Points on a hilly landscape, in no order, each with its height.
From any point a ball rolls to the lowest of the 2 points nearest to it. It stops when none of these is lower. Distance is the straight distance between rows; heights are no part of it.
fetof: [134 160 171 203  92 142  95 103  94 172 129 136 113  70 107 114 162 140
 155 109 158  94  49 154 111  85 135 199 138 162  68  70 168 111 182 155
 111 157 156 130 108  92 197 137  93 148 128 131  76 149 142 133 121 153
 134 156]  h=5.56
mogu: [117 148 146 152 123 145 126 131 115 122 168 110 126  54  90 117 122 106
 102  97 127 112  66 119 135  73  93 165 146 166  67  67 139  72 172 142
 101 142 121 111 115 123 217 153  95 146 148 143  96 107 144 150 180 149
 132 149]  h=2.35
piru: [101  82  88 114 129  99 146 152 119  91 116 118 123  91 158 109 106 116
 118 141  87 156 184 112 121 118 162  85 174 130 126 133 110 114 154 119
 131 116  51 101 128  81 147 214 168 112 134 126 175 140 132 141 120 154
  82 135]  h=3.49
gug: [123 132 137 197 106 131 146 130 128 106 119 117 140  61  81 118 136  93
 105  92 117 141 106 118 131  75 111 123 143 155  55  64 121 101 146 136
  96 141 106 126 126  93 210 183  88 160 148 133 100 115 182 185 196 125
 144 135]  h=4.38
Fes: [187  88 148 120 158  97 137 138 172 111 109 138 103 183 137 169 127 143
 121  87 142 128 178 116  84 190 143  71  95 120 179 180 113 197  99 112
 129 118 113 156 134 144  53 119 123 108 148 110 155 113 110  77 126  85
 160 138]  h=3.05
bimo: [ 89 124  69  87 169 171  92 132  92 150 180 129 166  97 119 116 104 129
 124 181  97 121  79 147 194 136  93 155 104 115 147 191 106 132  77 144
 142 109 170  93 135 155 111  67 175 138 102 167 111 155  90 102 132 128
 134  87]  h=0.61
Gutol: [157  91 117 142 126 106 133 150 152  69  83 126 139 144 159 158 120 113
 124 121 130 128 166 131 111 162 172  98 125 101 150 197 123 211 113 137
 130 128 110 172 146  86  58 134 135 105 149 123 153 162 153  97 113  81
 134 134]  h=5.25
bem: [196  97 100 141 200 114 129 137 100 152 157 212 128  89 114  96 161 140
 123 149 130 139 103 165 148 113 149  90 118 171  78 154 136 131 116 146
 162 149 117  94  94 130 210 156 118 142 107 170  94 146  70 155 152 160
 121  88]  h=5.93
golo: [112 128 107 121 129 142 136 132 132 108 141 128 147 129 132 143 106 118
 113 132 106 128 119 127 163 141 111 131 121 123 152 171 109 131  98 125
 136 112 134 126 136 129  98 108 146 135 141 140 115 143 128 117 147 102
 135 114]  h=3.79
pepun: [165 129 109  91 201 129 130 134 114 164 168 181 116 156 105 114 136 133
 114 116 138 148  98 130 158 131  81 106 118 152 124 117 122 101  83 117
 145 120 168  96 117 199 172 107 129 151 108 163 112 100  57 122 167 156
 132  87]  h=2.10
pak: [119 127  87 123 162 196  98 104 139 185 205 143 150  71 102 153 136 160
 119 154 105 105  93 147 171 152  87 141  90 127 154 161 120 136  85 107
 129 127 191 103 110 163  87  70  94 157 156 163  73 145  95 100 154 121
 146  75]  h=6.91
Rorit: [134 127 121 210  97 132 145 125 143 109  96 142 144  91  66 112 149 104
 109  85 121 166 111 144 145  93  97 107 120 147  58  91 116 133  95 130
 112 142 141 136 141 101 175 154  77 175 140 144  75 122 175 189 196 101
 154 115]  h=3.88
nukaz: [106 157 166 180  77 156 169  96 174  94  92  97 149 102 115 185 133 102
 114  94 115 118 147 117 112 146 119 131 128 117 114 117 132 133 129 110
 108 138 124 175 123  91  79 133  69 125 186  93 125 142 200 149 144  78
 149 156]  h=2.14
suku: [145 113 151  94 111  91 135 144 166  89  88  54 146 187 139 159 103  93
  89  83 144 145 180  83  79 161 120 103 101 101 180 174  96 171 129 130
  98 120  93 172 179 123  58 132 155  91 151  72 168 100 191  95 129  90
 144 181]  h=1.96
sefi: [194  55  87 150 155  73 120 138 129 112  96 178 102 182 145 112 149 161
 143 119 152 149 182 157 107 152 184  39 117 125 133 181 105 177  98 112
 156 139 111 146 137 116  95 153 139 133  75 141 163 128  80 147  95 125
 118  81]  h=6.63
Fesef: [ 87 174 163 138  93 164 126  96 115 139 177  81 130  56  99 148 112 124
 120 103 122  84  63 130 133  97  99 198 149 140  93  75 157  58 185 138
 102 135 123 125 109 127 176 131 100 129 163 123 113 100 161 145 144 152
 129 168]  h=1.69
Laza: [146  67 122 121 160  69 141 128 153 122 110 139  80 132 173 132 139 153
 149 122 130 136 215 121  52 158 178  53 161 134 146 129 109 161 162  93
 144 127  63 127 111  90 113 196 145 107 125 107 188 128  87 113  68 147
  93 127]  h=1.90
Rez: [135 146 130 123 149 131 170 137 160 100 145 127 127 121  91 140 115 101
  97  98 105 156 140 100 124 112  79 100 135 147 113  77 107  78 111 105
 117 128 115 111 126 147 164 165 106 154 148 138 120  91 136 154 196 128
 147 129]  h=2.97
Tafu: [170 151 169 131 117 109 134 132 140 187  82 151  80 200 135 107 164 152
 155 103 193 131 147 122  82 106 127 112 115 150 125  38 152 123 153 105
 138 129 150 103 128 159 162 119  98 132  75 114 122  96  99 140  87 155
 117 137]  h=3.45
mamo: [128  90  75 121 157 157 158 161 115  85 145 152 164  71 116 121  99 121
 109 158  77 136 138 142 183 135 122  92 110 136 122 199  95 141  74 136
 148 135  69 103 128 109 111 156 161 134 140 160 108 172 124 150 172  95
 134 109]  h=6.68
Bure: [ 86 163 153 126  92 147 114 115  98 135 127 116 139  97 155 121 119 125
 165 171 118  90 101 142 131 106 176 194 161 111 116 136 168 119 172 154
 129 127 122 133 103  93 139 141 142 106 142 117 143 159 145 116  86 144
 105 164]  h=1.59
kirid: [ 74 158 132  77  96 131 116 131 111 115 138  69 134 169 135 111  97 112
 115 122 124 130 106  99 152 112  94 175 145 117 144 107 124  69 150 133
 114 112 136 128 154 161 140 108 160 130 114 112 157  91 154 137 133 136
 109 152]  h=6.95
Sut: [134 151 160 172  91 129 103 119 120 141  86 156 134 132 148 118 165 139
 176 161 160 108 115 154 112 122 189 181 143  96 121 120 168 170 150 147
 133 133 159 150 112  95 115 113 109 114 107 123 117 168 138 129  71 122
 126 134]  h=2.52
Madu: [ 76 144 101 105 123 173 111 137  94 133 193  93 168  50  99 104  98 130
 105 148  89 112  50 133 194  86  88 189 126 130 103 150 119  81 125 156
 115 129 123  89 138 140 162 113 154 139 136 152 108 136 135 135 155 127
 118 129]  h=1.66
Bebep: [143  96 108 172 113 104 137 136 137  93  83 148 136 126 139 135 128 116
 130 127 121 145 162 144 128 126 180  93 144 119 128 153 124 168 115 118
 139 126 104 147 140  79  98 165 127 126 124 133 147 160 143 148 116 105
 112 120]  h=4.86
pubup: [138 129  87  88 194 158 145 141 125 136 194 153 143  99  92 123 116 117
  91 125 104 144  94 127 176 126  55 114 114 150 127 138 107  94  77 112
 128 124 134  84 123 188 162 122 141 159 128 169  98 116  83 133 201 138
 148  92]  h=1.46
Bifu: [136 138 145 201  92 130 112 118 125 136  96 165 143 114 116 121 153 135
 146 126 148 127  96 159 141 103 156 155 132 126 101 114 152 157 131 132
 135 130 159 138 121  91 140 118 106 144 121 139  95 150 142 151 120 111
 129 123]  h=2.95
ditin: [145 146 122 136 153 118 101 134  83 163 147 173 133 112 121  84 139 137
 144 162 133 122  79 161 145  93 146 148 125 148  85 122 143 119 128 161
 149 130 161 107 112 117 187 123 143 132 104 161 100 143  94 127 117 163
 118 112]  h=1.67
Kezo: [185  72  99 154 169 112 121 133 127 107 107 191 125 172 141 136 150 150
 146 136 141 141 148 163 135 168 169  70 109 116 144 209 111 198  79 132
 165 130 138 157 124 133  81 110 127 125  91 155 129 153  85 119 110  99
 146  80]  h=6.35
tovi: [118 124 132 209  85 100 155 121 146 106  62 108 129 122  96 126 145  98
 111  83 124 173 168 115 113  80 130  76 146 128  71  47 110 133 138 114
 102 145 108 144 161  80 157 200  76 156 124 109 136 110 195 196 153 118
 128 126]  h=4.12
Sadu: [166 167 177 115 168 122 146 117 137 182 142 171  89 138 130 136 148 145
 142 113 152 129 128 116  94 124 126 126 136 155 122  61 159  91 154 100
 141 136 144 103  85 158 174 136 101 131 133 134 118  96  75 116 126 164
 125 141]  h=4.32
pebeb: [103 123 123 139  74 103 145 139 134  72  79  78 156 157 119 131 102  89
 106  95 101 168 164  95 147 111 128 109 123 101 124 136  79 119 120 141
 101 132 107 160 180 109 107 154 144 136 128 109 151 130 194 169 147  88
 132 130]  h=2.96
nen: [131 151 155 159 121 142 117 115 108 144 126 171 133  76 150 122 161 140
 183 201 125  90 121 154 120 112 201 176 152 113 112 136 163 161 161 159
 140 145 130 127  81  74 140 151 122 108 141 130 118 186 121 117  85 141
 128 151]  h=2.07
sem: [201 139 151 150 150  90 127 130 120 189  96 188  89 177 136  89 181 161
 164 129 178 149 134 150  96 116 164  93 116 147 106  80 146 139 140 122
 162 145 157 101 116 136 168 129 109 141  74 137 121 116  79 147  86 160
 119  98]  h=3.04
Funes: [109 125 150 142  70 103 145 131 154  79  55  58 145 158 139 150 113  80
 107  83 121 146 180  92 109 128 142 111 126  98 133 135 106 153 155 126
  96 126  99 185 173  99  81 157 127 110 142  75 171 138 216 151 117  83
 122 163]  h=2.49
Zagor: [154  82  69 169 125  86 118 143  92 108 101 170 135 132 128  85 138 126
 122 137 128 166 148 156 160  99 176  76 140 133 106 138 123 157 116 139
 135 137 111 113 153  84 152 175 143 134  78 148 148 140 123 173 126 146
  97  83]  h=5.24
zoloz: [ 79 156 131  76  91 126 129 129 133  99 141  39 149 196 115 118  99 109
  97 105 127 156 116  78 157 117  49 171 126 117 152  83  79  63 129 139
  91 133 144 133 178 186 129  98 157 155 108 111 147  69 169 160 172 122
 141 137]  h=6.75
Zupel: [158  85  79 133 163 110 152 148 135  92 110 147 127 180 101 136 114 115
 106  91 113 173 150 138 151 143  91  54  91 130 141 180  73 150  47 118
 139 131 131 143 165 150  95 130 145 156 102 143 127 125 116 141 166  92
 159  88]  h=4.14
feris: [158  77  66 159 120  52 123 145 104 115  84 146 103 164 124  68 149 139
 111 113 151 173 183 133 136  95 146  50 140 134 103  97 110 148 121 115
 125 149 113 111 179 103 157 189 129 139  59 139 169  97 123 175 126 161
  86  68]  h=5.53
sodo: [ 74 163 142 120  89 180 163 100 147 112 183  62 171  51  95 156  98 113
  95 115  80 116 101 104 158 116  68 169 119 123 116 123 103  62 127 128
  92 142 100 124 131 128 121 129 112 136 184 128 112 121 185 174 176 104
 146 138]  h=2.15
Ver: [120 132 131 129 113 136 120 128 131 110 116 134 144 142 150 148 121 123
 139 153 127 107 131 136 136 154 153 159 135 102 159 175 142 167 122 133
 136 118 143 151 125 121  80  94 129 111 136 124 130 158 136 103 108  99
 130 127]  h=4.15
Katek: [131 101  80 133 159 174 152 147 135  96 143 145 167  71 106 156 111 126
 102 152  79 131 136 135 181 156  90 101  82 133 138 219  86 168  54 125
 144 142 111 121 133 123  54 115 139 144 155 157  86 183 136 127 170  71
 157  93]  h=6.97
tero: [139 135 150 174 129 115 130 119 112 153 120 163 118  81 139 118 150 125
 148 149 135 124 121 140 111  96 179 135 161 151  95  85 157 127 180 127
 133 138 108 104  97  73 188 178 117 128 132 125 125 147 125 145 113 162
 109 148]  h=5.88
keti: [155 120 117 224  92 118 120 119 136 133  71 170 138 136  86 102 169 129
 135  85 157 163  98 163 148 102 126 111 122 139  84 100 136 164  96 124
 132 141 170 140 148 105 153 111  86 167 111 146  73 122 155 178 158 108
 139 102]  h=3.40
vunet: [174  78 112 157 146  69 145 134 153 115  91 153  91 161 134 118 142 144
 126  98 142 159 199 135  87 124 150  35 137 135 126 117 105 157 122  89
 140 133  90 132 144 106 122 182 119 138 102 124 165 106 101 154 110 133
 106 101]  h=6.93
Rito: [129 159 135  77 166 144 151 127 151 131 181 129 114 141 119 148 105 117
 102 104 114 138 130 100 124 138  78 128 138 146 152  89 130  60 122 100
 119 113 124  99 116 182 155 130 124 136 151 134 134  88  97 115 173 154
 132 136]  h=3.17
Kug: [118 185 156 114 123 143  86 110  88 196 155 126 115 141 104  95 141 158
 151 120 166 103  48 144 119  97  90 185 108 138  92  61 170  83 128 152
 126 134 207 116 131 175 161  63 130 139 107 148  91 101 107 103 103 178
 125 122]  h=6.60
Tor: [104 125 112  58 156 145 121 119 157 122 186  73 150 151 142 170  87 105
  84 119 101 154 145  85 139 186  57 147  88 133 224 177  79 100  80 128
 101 123 123 124 161 170  66  90 182 124 156 113 140 117 144  85 173 117
 166 133]  h=2.08
Pobi: [138 102 104 194 106  99 154 131 138  96  77 141 135 112 106 126 132 103
 114 107 110 164 167 136 135 101 153  67 139 129  91 114 113 152 108 121
 118 141 100 132 154  74 131 193 107 150 126 130 139 143 166 184 149 116
 119 108]  h=4.52
beme: [132 138 130 159 141 135 104 135  94 148 162 151 130  50 102  98 132 129
 121 135 124 103  58 152 146  79 127 168 136 164  69 107 144 106 150 160
 122 134 133  98 111 109 209 141 114 144 133 158  89 152 121 139 158 149
 119 139]  h=2.24
Dako: [ 69 169 154 128  69 158 111  99  96 135 142  83 141  87 125 129 107 125
 146 126 119  89  77 132 158 100 132 208 152 115 105 113 164  89 176 147
 114 123 130 133 123 126 140 118 132 114 146 114 137 129 171 142 108 137
 113 163]  h=1.13
zod: [142 116 128 163 132 151 131 124 129 107 126 178 149  74 142 142 156 141
 158 190 120  99 134 155 147 138 190 142 145 114 122 177 146 182 119 147
 147 136 117 131  91  76 102 136 110 121 151 143 106 196 120 130 121  99
 130 123]  h=2.58
Viped: [175  89  87 124 137  71 127 158 131 121  84 144  92 221 122  85 140 141
 117  97 171 165 176 127 128 102 116  47 121 133 128  93  97 142 102 102
 136 127 132 121 183 159 154 144 128 143  52 134 158  76  97 153 135 150
 109  85]  h=5.84
faf: [ 89 133 111 118 117 145 132 155  95 101 163  97 162  51 104  92  97  95
 103 129  81 128  85 116 187  69 108 157 141 134  86 120 111  72 139 156
 102 135  81  88 138 122 200 168 154 143 140 147 123 130 156 168 184 127
 115 136]  h=2.31
pake: [116 111 110  75 176 136 115 151 104 127 156 155 122 146 161 124 113 143
 155 190 103 113 131 131 132 173 158 128 128 117 161 204 129 140 106 151
 163 105 132 123  98 144 104 113 173  97 123 142 138 155  73  72 107 140
 133 124]  h=5.73
vik: [150 115 108 138 127  97 151 148 151 101  95 126 111 199 102 108 124 118
 106  88 143 176 163 121 128 101  92  66 122 127 123  81  94 120  98 107
 122 127 133 134 177 153 145 149 113 165  96 123 136  79 131 161 172 117
 137 104]  h=6.12
dapi: [106 156 182 156  72 143 144  98 152 132  85  98 125 142 144 163 135 119
 138 110 157  99 137 119 104 139 139 164 139 122 138  88 170 136 176 102
 111 125 127 169 122 115 101 112  87 110 145  82 137 123 179 140  95 107
 125 169]  h=2.75
Fek: [105 128  84 112 108 119  78 147  68 134  97 135 144 196 133  82 126 121
 135 150 153 152  96 145 173 117 133 134 113 102 125 145 116 143  94 160
 145 106 187 130 175 138 134  57 181 120  48 142 142 131 104 123  99 133
 111  87]  h=4.76
vibef: [155 135 120 134 168 149 161 131 151 128 172 162 137  76  75 126 134 114
  91 102 114 139 100 129 145 110  67 104 116 163  91 101 122  99  94 109
 119 133 134 100 111 160 179 147  90 164 155 163  80 105 112 150 206 131
 155 102]  h=2.25
Fule: [130 115 147  85 134 117 153 131 158  98 118  96 112 141 175 168 105 121
 122 136 121 109 182 102  77 183 157 115 144 123 183 165 131 155 156 111
 126 109  83 154 107 115  86 146 146  81 176  77 166 129 138  69 111 115
 125 178]  h=0.43
suded: [112 153 114 124 146 183 101  98 137 185 218 133 135  60  80 142 134 158
 112 124 120 102  63 150 151 126  74 167 110 145 121 110 142  94 110 115
 116 135 182  92 111 166 136  83  87 153 165 163  72 114 108 109 159 144
 141 101]  h=6.64
bago: [153  65  81 111 154  95 138 165 128  74 112 136 120 167 136 130 103 123
 113 112 107 160 174 128 128 149 136  55 121 128 154 196  78 150  81 120
 145 120  92 137 155 119  90 158 173 127 108 131 161 132 116 121 137 113
 133 113]  h=4.54
famo: [127 172 153 144 103 115  87 134  77 170 113 121 107 141 116  74 143 139
 152 119 179 117  65 137 122  68 119 172 127 150  68  43 159  91 168 160
 125 142 173 117 132 135 198 109 137 140  94 130 104 107 129 131 106 182
 110 140]  h=6.80
deta: [139 112 160  88 108  97 135 142 165 110  80  70 117 179 165 152 115 111
 112 106 154 114 189  92  53 161 150 107 130 109 182 150 136 180 174 116
 106 111  84 170 148 121  78 128 136  76 143  54 179 109 169  83  89 106
 117 195]  h=1.25
tis: [ 93 159 174 148  63 132 147 106 144 121  86  69 120 167 118 139 130 112
 127  81 155 124 136 100 108 106 102 145 141 124 118  48 144  99 181 106
 100 123 119 161 142 140 134 124  98 128 121  83 137  86 191 174 126 120
 127 168]  h=3.21
fen: [123 106  78 130 164 202 121 119 137 142 184 144 169  43 107 150 125 147
 111 173  91 111 113 140 190 156  90 122  85 126 150 202 100 164  69 114
 137 138 146 106 110 145  61  81 110 148 160 167  72 176 116 114 170  85
 151  78]  h=7.15
Sazu: [ 97 159 157 138  96 168 179 104 162  94 138  88 153  72 109 175 106  99
 104 114  85 113 142 102 125 135 102 134 133 133 121 112 114  91 133 114
 114 128  99 143 117 103 113 152  96 128 199 104 127 129 183 152 164  94
 145 154]  h=1.53
Kerop: [167 105 114 160 154  96 135 137 115 135 123 181 122 101 127 105 146 128
 128 141 130 146 132 154 129 104 166  93 148 159  98 118 133 138 137 136
 150 137 103  96 105  90 180 181 124 139 112 146 124 137 102 163 128 156
 109 105]  h=5.57
tem: [115  93 108  53 156 112 142 155 141  89 149  89 130 154 158 145  81 111
 111 130  92 146 163  91 117 171 116 108 130 127 190 199  89 107 109 126
 131 107  74 119 134 138  94 148 198 103 147 103 163 123 120  75 148 127
 137 164]  h=5.34
dovo: [ 96 169 132 124 117 165  82  92 119 193 183 106 130 102  93 129 135 169
 133 129 143  96  59 152 140 122  87 194 112 123 120  98 157  99 120 131
 125 125 212 119 131 168 115  47 107 151 136 152  83 110 124 103 112 150
 129 107]  h=6.40
mabu: [114 142 121 112 126 128  82 137  87 143 112 148 137 167 150  98 135 132
 160 184 134 118 110 148 136 137 160 159 120  97 132 168 141 156 109 169
 151 107 183 146 133 135 106  65 160 105  82 149 133 160  97  93  71 136
 122 107]  h=4.51
bon: [ 81 154 120 103  95 148 130 104 153 116 171  48 161 157  93 142 111 120
  88  97 120 160 100  91 155 133  25 173 106 119 146  94  80  72  96 130
  79 146 166 138 175 176 103  75 130 178 136 122 116  78 178 169 179 115
 163 111]  h=6.57
lusil: [166  92 124 130 164  77 135 133 129 151 114 170  89 133 164 112 160 159
 158 149 142 145 179 136  79 140 192  74 152 135 126 118 130 144 160 114
 162 142  93 100  95 102 142 189 141 118 102 131 161 128  67 135  67 168
  95 110]  h=1.94
pof: [118 183 180 142 109 163 131  75 144 172 157 134 111  95 133 168 141 154
 159 143 144  70 112 143 102 140 140 182 131 128 135  85 178 112 159 111
 125 144 156 138  82 125 123 100  73 112 177 115  98 126 132 102 106 136
 143 152]  h=4.98
vud: [ 82 140 120  44 160 158 103 110 145 148 199  87 129 136 155 162  90 131
 106 149 105 115 126 108 144 184  85 172 109 124 209 175 121  92 107 129
 123 112 141 115 132 175  86  74 166 114 163 115 144 124 116  61 144 143
 144 134]  h=1.63
feti: [180 109 163 132 125 104 128 127 175 141  80 137 103 204 156 154 145 139
 138 104 177 116 170 116  68 171 153 103  99 119 177 141 148 201 124 115
 122 113 142 157 135 149  70  90  98 101 121 103 142 123 122  96  93  87
 143 143]  h=2.46
zuse: [131  98 151 110 138  99 151 128 161 116 100 118  85 135 186 155 131 137
 152 139 129 117 209 111  46 166 182  98 158 128 158 132 137 174 180  97
 134 119  73 151  98  94 104 171 138  85 154  69 183 131 103  85  73 130
 111 172]  h=1.22
pamis: [ 91 141 135 156  43 130 136 122 128  73  82  67 184 117 117 144 114  85
 111  92 103 154 124 101 173 111 130 158 123  82 107 153  95 134 124 147
  93 141 119 170 171 112  86 127 132 141 150 110 141 156 223 186 139  68
 133 128]  h=3.32
Sefek: [105 111 148 105  94 100 144 135 154  98  82  58 127 166 157 137 106  98
 108  99 124 137 196  80  79 133 134 106 148 108 157 121 111 132 184 104
 103 107  74 167 159 113 103 162 146  94 138  59 185 111 182 130 102 114
 109 177]  h=1.93
putu: [121 177 188 182  99 153 121  85 121 166 126 139 121  76 130 146 161 140
 173 147 150  81  91 152 101 110 164 198 148 127 102  78 179 134 185 135
 123 157 143 142  84  84 151 129  87 122 145 110  96 150 142 125  96 140
 143 167]  h=5.26
nas: [ 96 169 139  92 125 167 153 109 150 117 195  94 144 100 112 155  99 117
  98 114 103 117 111 111 144 130  68 163 134 135 145 103 126  55 129 109
 112 125 119 104 124 161 136 118 121 139 170 133 117  98 143 132 167 131
 138 140]  h=2.70
fem: [133 186 179 101 154 153 129  84 134 200 181 161  94 112 128 147 139 169
 154 134 138  89 108 137  99 142 119 164 123 138 128  71 175  83 143 112
 131 140 174 106  77 168 146 104  88 113 174 137 100 109  85  88 119 171
 138 135]  h=4.69
zaz: [187 131 135 121 169 106 130 129 120 174 122 188  99 195 122 108 157 153
 144 114 162 148 119 140 123 131 120  95 112 146 118 105 133 125 108 113
 156 120 166 114 123 180 155 104 118 145  84 150 117 101  63 129 125 146
 129  90]  h=2.61
bepev: [149 122 129 122 128 117  93 156 107 126  96 163 123 173 174 101 161 131
 176 194 148 117 149 150 108 158 202 141 123  78 145 188 148 190 119 178
 147 130 162 162 122 114  89  86 147  84  81 143 147 179  97  92  51 131
 126 114]  h=4.77
foz: [ 94 130 107 106 122 144 126 144 100 113 147 128 149 109 133 112 104 119
 123 157  95 120 102 134 167 109 139 146 145 126 128 157 128 107 122 141
 142 111 113 106 129 116 147 136 160 124 129 138 131 146 124 127 131 130
 106 131]  h=3.41
fet: [110 162 161 197  72 156 103  89 129 155 129 122 134  82  89 134 159 143
 143  88 157 102  56 152 131 107 107 191 131 139  88  77 167 118 149 131
 109 140 166 144 117 110 147  97  77 152 147 130  72 116 166 147 134 121
 139 139]  h=5.85
Pumov: [ 83 153 169  82  81 123 125 115 124 142  92  68 110 175 165 130 106 122
 137 126 150  97 150 101  90 130 138 172 146 115 153 103 166 107 197 119
 117 111 112 153 130 144 121 114 137  83 125  67 170 115 162 114  72 146
  98 192]  h=6.16
gav: [ 91 140 154  54 104 119 116 129 132 117 116  60 133 175 177 137  89 115
 117 142 129 111 146 100 110 169 133 169 142 108 186 171 144 117 167 139
 114 105 107 154 134 146  95 104 166  76 139  71 175 122 159  78 101 132
 115 188]  h=5.91
ruvaz: [154  90  79 127 196 139 153 148 112 117 163 186 144  75 103 108 122 134
 110 152 101 137 116 156 175 121 122  84 116 154  99 176 116 137  88 133
 158 135  88  94 111 130 162 154 139 141 126 174  99 150  86 154 177 127
 125  96]  h=6.33
teto: [116 138 102 117 167 158  89 130  78 169 174 163 154 101 110  99 135 143
 143 188 115 107  63 166 168 111 118 158 109 123 106 167 131 134  95 163
 151 115 181 102 112 138 148  83 150 129 104 176  92 156  78 110 114 149
 129  91]  h=1.16
lali: [ 89 149 108  65 169 163  89 116 107 172 187 122 130 136 139 140 113 144
 137 175 110 101 100 127 152 159 104 169 110 118 168 160 136 106  91 138
 141 109 182 112 127 176 100  61 157 116 130 149 123 145  90  68 117 148
 134 107]  h=1.15
Vip: [ 95 166 133 114 105 147 112 105 146 139 167  87 133 151  90 134 121 137
 102  96 143 136  86 118 147 131  50 171 114 127 139  71 128  75 112 113
 105 122 176 123 150 185 124  68 113 169 135 129 103  78 146 143 162 130
 145 117]  h=6.37
ketus: [144 122 129 129 142 157 127 131 146  98 146 156 140  98 154 165 147 144
 149 179 120  85 144 135 135 176 159 145 129 103 161 203 144 198 111 136
 137 132 141 156  92 116  58  99 100 112 172 142 115 180 125  79 121  84
 150 110]  h=4.53
lub: [108  95 125  42 140 103 118 156 128 109 119  85 118 182 180 119  87 122
 125 141 120 133 167 101  93 173 141 125 148 121 187 177 124 113 152 134
 129  95  88 132 133 142 107 135 193  78 127  85 176 122 113  59  99 153
 106 179]  h=5.66
Nufo: [146 157 175 121 131 111 159 128 153 159 107 129  84 164 137 134 142 128
 136  94 166 130 154  92  79 103 107 117 144 153 126  25 148  92 178  87
 123 119 119 111 117 160 171 141  94 130 114 104 139  71 111 136 117 161
 116 158]  h=3.89
zud: [120 131 159 188  68 107 146 123 160 126  57 106 105 165 115 124 149 111
 126  75 163 153 162 106 100  88 121  94 137 129 104  30 126 131 160  96
 109 129 117 156 157 116 144 157  85 142 102  98 137  86 183 182 126 115
 125 144]  h=3.68
kefa: [168 131 159 138 130 114 126 125 147 152  95 166  99 176 160 132 151 150
 163 147 161 115 155 137  84 154 176 122 123 117 151 133 150 169 135 121
 146 124 149 142 108 128 102 107 110 110 107 124 132 139  94 109  77 120
 131 130]  h=1.91
kovuf: [ 92 112  96 107 124 136 140 154 105  97 139 114 154  65 136 106  97 100
 116 155  80 135 126 116 168  97 153 128 158 127 111 149 125  95 143 145
 126 121  57  89 130  91 172 189 171 121 145 136 147 149 140 156 149 138
  91 146]  h=2.94
Bam: [108 161 169 146 115 120 121 117  97 165 112 119 104 105 143 112 137 118
 150 132 148 116 110 121 100  78 150 164 160 148  91  46 165  92 210 129
 122 141 115 119 107  99 194 162 124 118 121 108 131 120 140 141  95 181
 103 172]  h=6.15
Tav: [143  77  94  97 182 139 143 152 119  93 157 174 119 110 156 143 121 148
 149 176  96 113 153 139 142 178 172  89 131 128 153 222 108 165  98 141
 166 121  77 125  82 124  93 148 161 114 143 150 142 165  79  90 126 114
 137 111]  h=5.37
romez: [102 164 141 154  86 146 101 112 119 150 148 104 126 122  83 116 148 146
 120  86 165 122  48 137 144 103  73 181 125 138  91  60 151  89 142 134
 109 131 181 128 143 157 156  78  99 166 120 139  82  80 147 145 148 136
 138 128]  h=6.13
vot: [163  83 113  98 180 112 114 145 124 120 131 164 105 187 151 142 123 150
 142 134 126 135 155 131 114 185 153  86 109 118 175 202 108 170  94 131
 156 112 127 146 114 156  84 107 162 108 110 141 152 134  77  80 109 115
 148 111]  h=6.05
bogib: [ 68 132  73  80 135 190 101 124  99 157 204  77 176  62 105 120  91 131
 108 168  86 116  60 133 201 119  70 192 106 118 142 169 102 100  94 144
 115 127 160  89 155 152 113  71 171 149 122 157 108 140 123 121 141 118
 128 105]  h=1.12
bonu: [178  88 125 132 169 103 159 138 170  97 112 139 102 174 107 166 114 128
 108  70 113 160 185 118 103 172 101  36  86 134 151 170  78 150  65 102
 132 123 107 146 146 147  71 153 125 141 148 126 149 112 114 109 157  86
 168 122]  h=3.66
Dapav: [129  82  95  81 161 116 149 152 129  90 143 137 113 136 156 137 102 131
 126 145 100 136 162 121 125 159 146  86 144 136 161 182 107 125 118 117
 150 107  76 111 110 121 113 165 174 110 138 134 158 140  92 101 127 131
 121 134]  h=4.96
pimu: [146 127 157 115 136  98 128 134 127 157  94 156  90 156 179 113 150 145
 176 168 146 121 175 133  68 136 194 122 146 120 139 110 156 148 174 128
 151 129 119 126  97 111 130 147 143  99 106 105 154 148  91 111  48 160
 107 145]  h=1.39
Lamed: [163 101 124 138 138 127 114 158 146  75 107 141 154 140 165 162 152 122
 136 148 142 114 144 136 123 190 162 128 112  79 165 224 134 243 106 153
 120 137 152 185 125 108  38  79 111 102 140 143 135 174 144  63 108  70
 149 114]  h=4.97
nivo: [186 124 126 139 147  90 101 137  97 168  98 185 108 167 157  72 184 157
 178 177 159 145 150 163 102 128 198  96 124 119 114 128 141 152 133 162
 165 148 150 116 113 105 148 137 149 116  61 142 135 149  73 142  54 172
 119  89]  h=3.44
Dev: [ 91 175 176 102  98 133 129 110 120 155 115  94 106 157 143 130 117 128
 147 119 158 103 121 112 102 106 118 172 149 134 127  51 166  75 194 118
 123 122 123 130 116 149 151 120 122 108 122  94 143  93 144 126  88 164
 105 177]  h=6.38

Call two points neighbours if one is among the 2 nearest of the other. Go from one point of each pair to the other, from neighbour to neighbour, staying as low as possible. Name the highest point that can't be avoided.
Sazu, pubup | Rito
bimo, Dako | mogu
dovo, pubup | famo
mabu, pimu | bepev
Zagor, pimu | vik
pimu, Fule | lusil
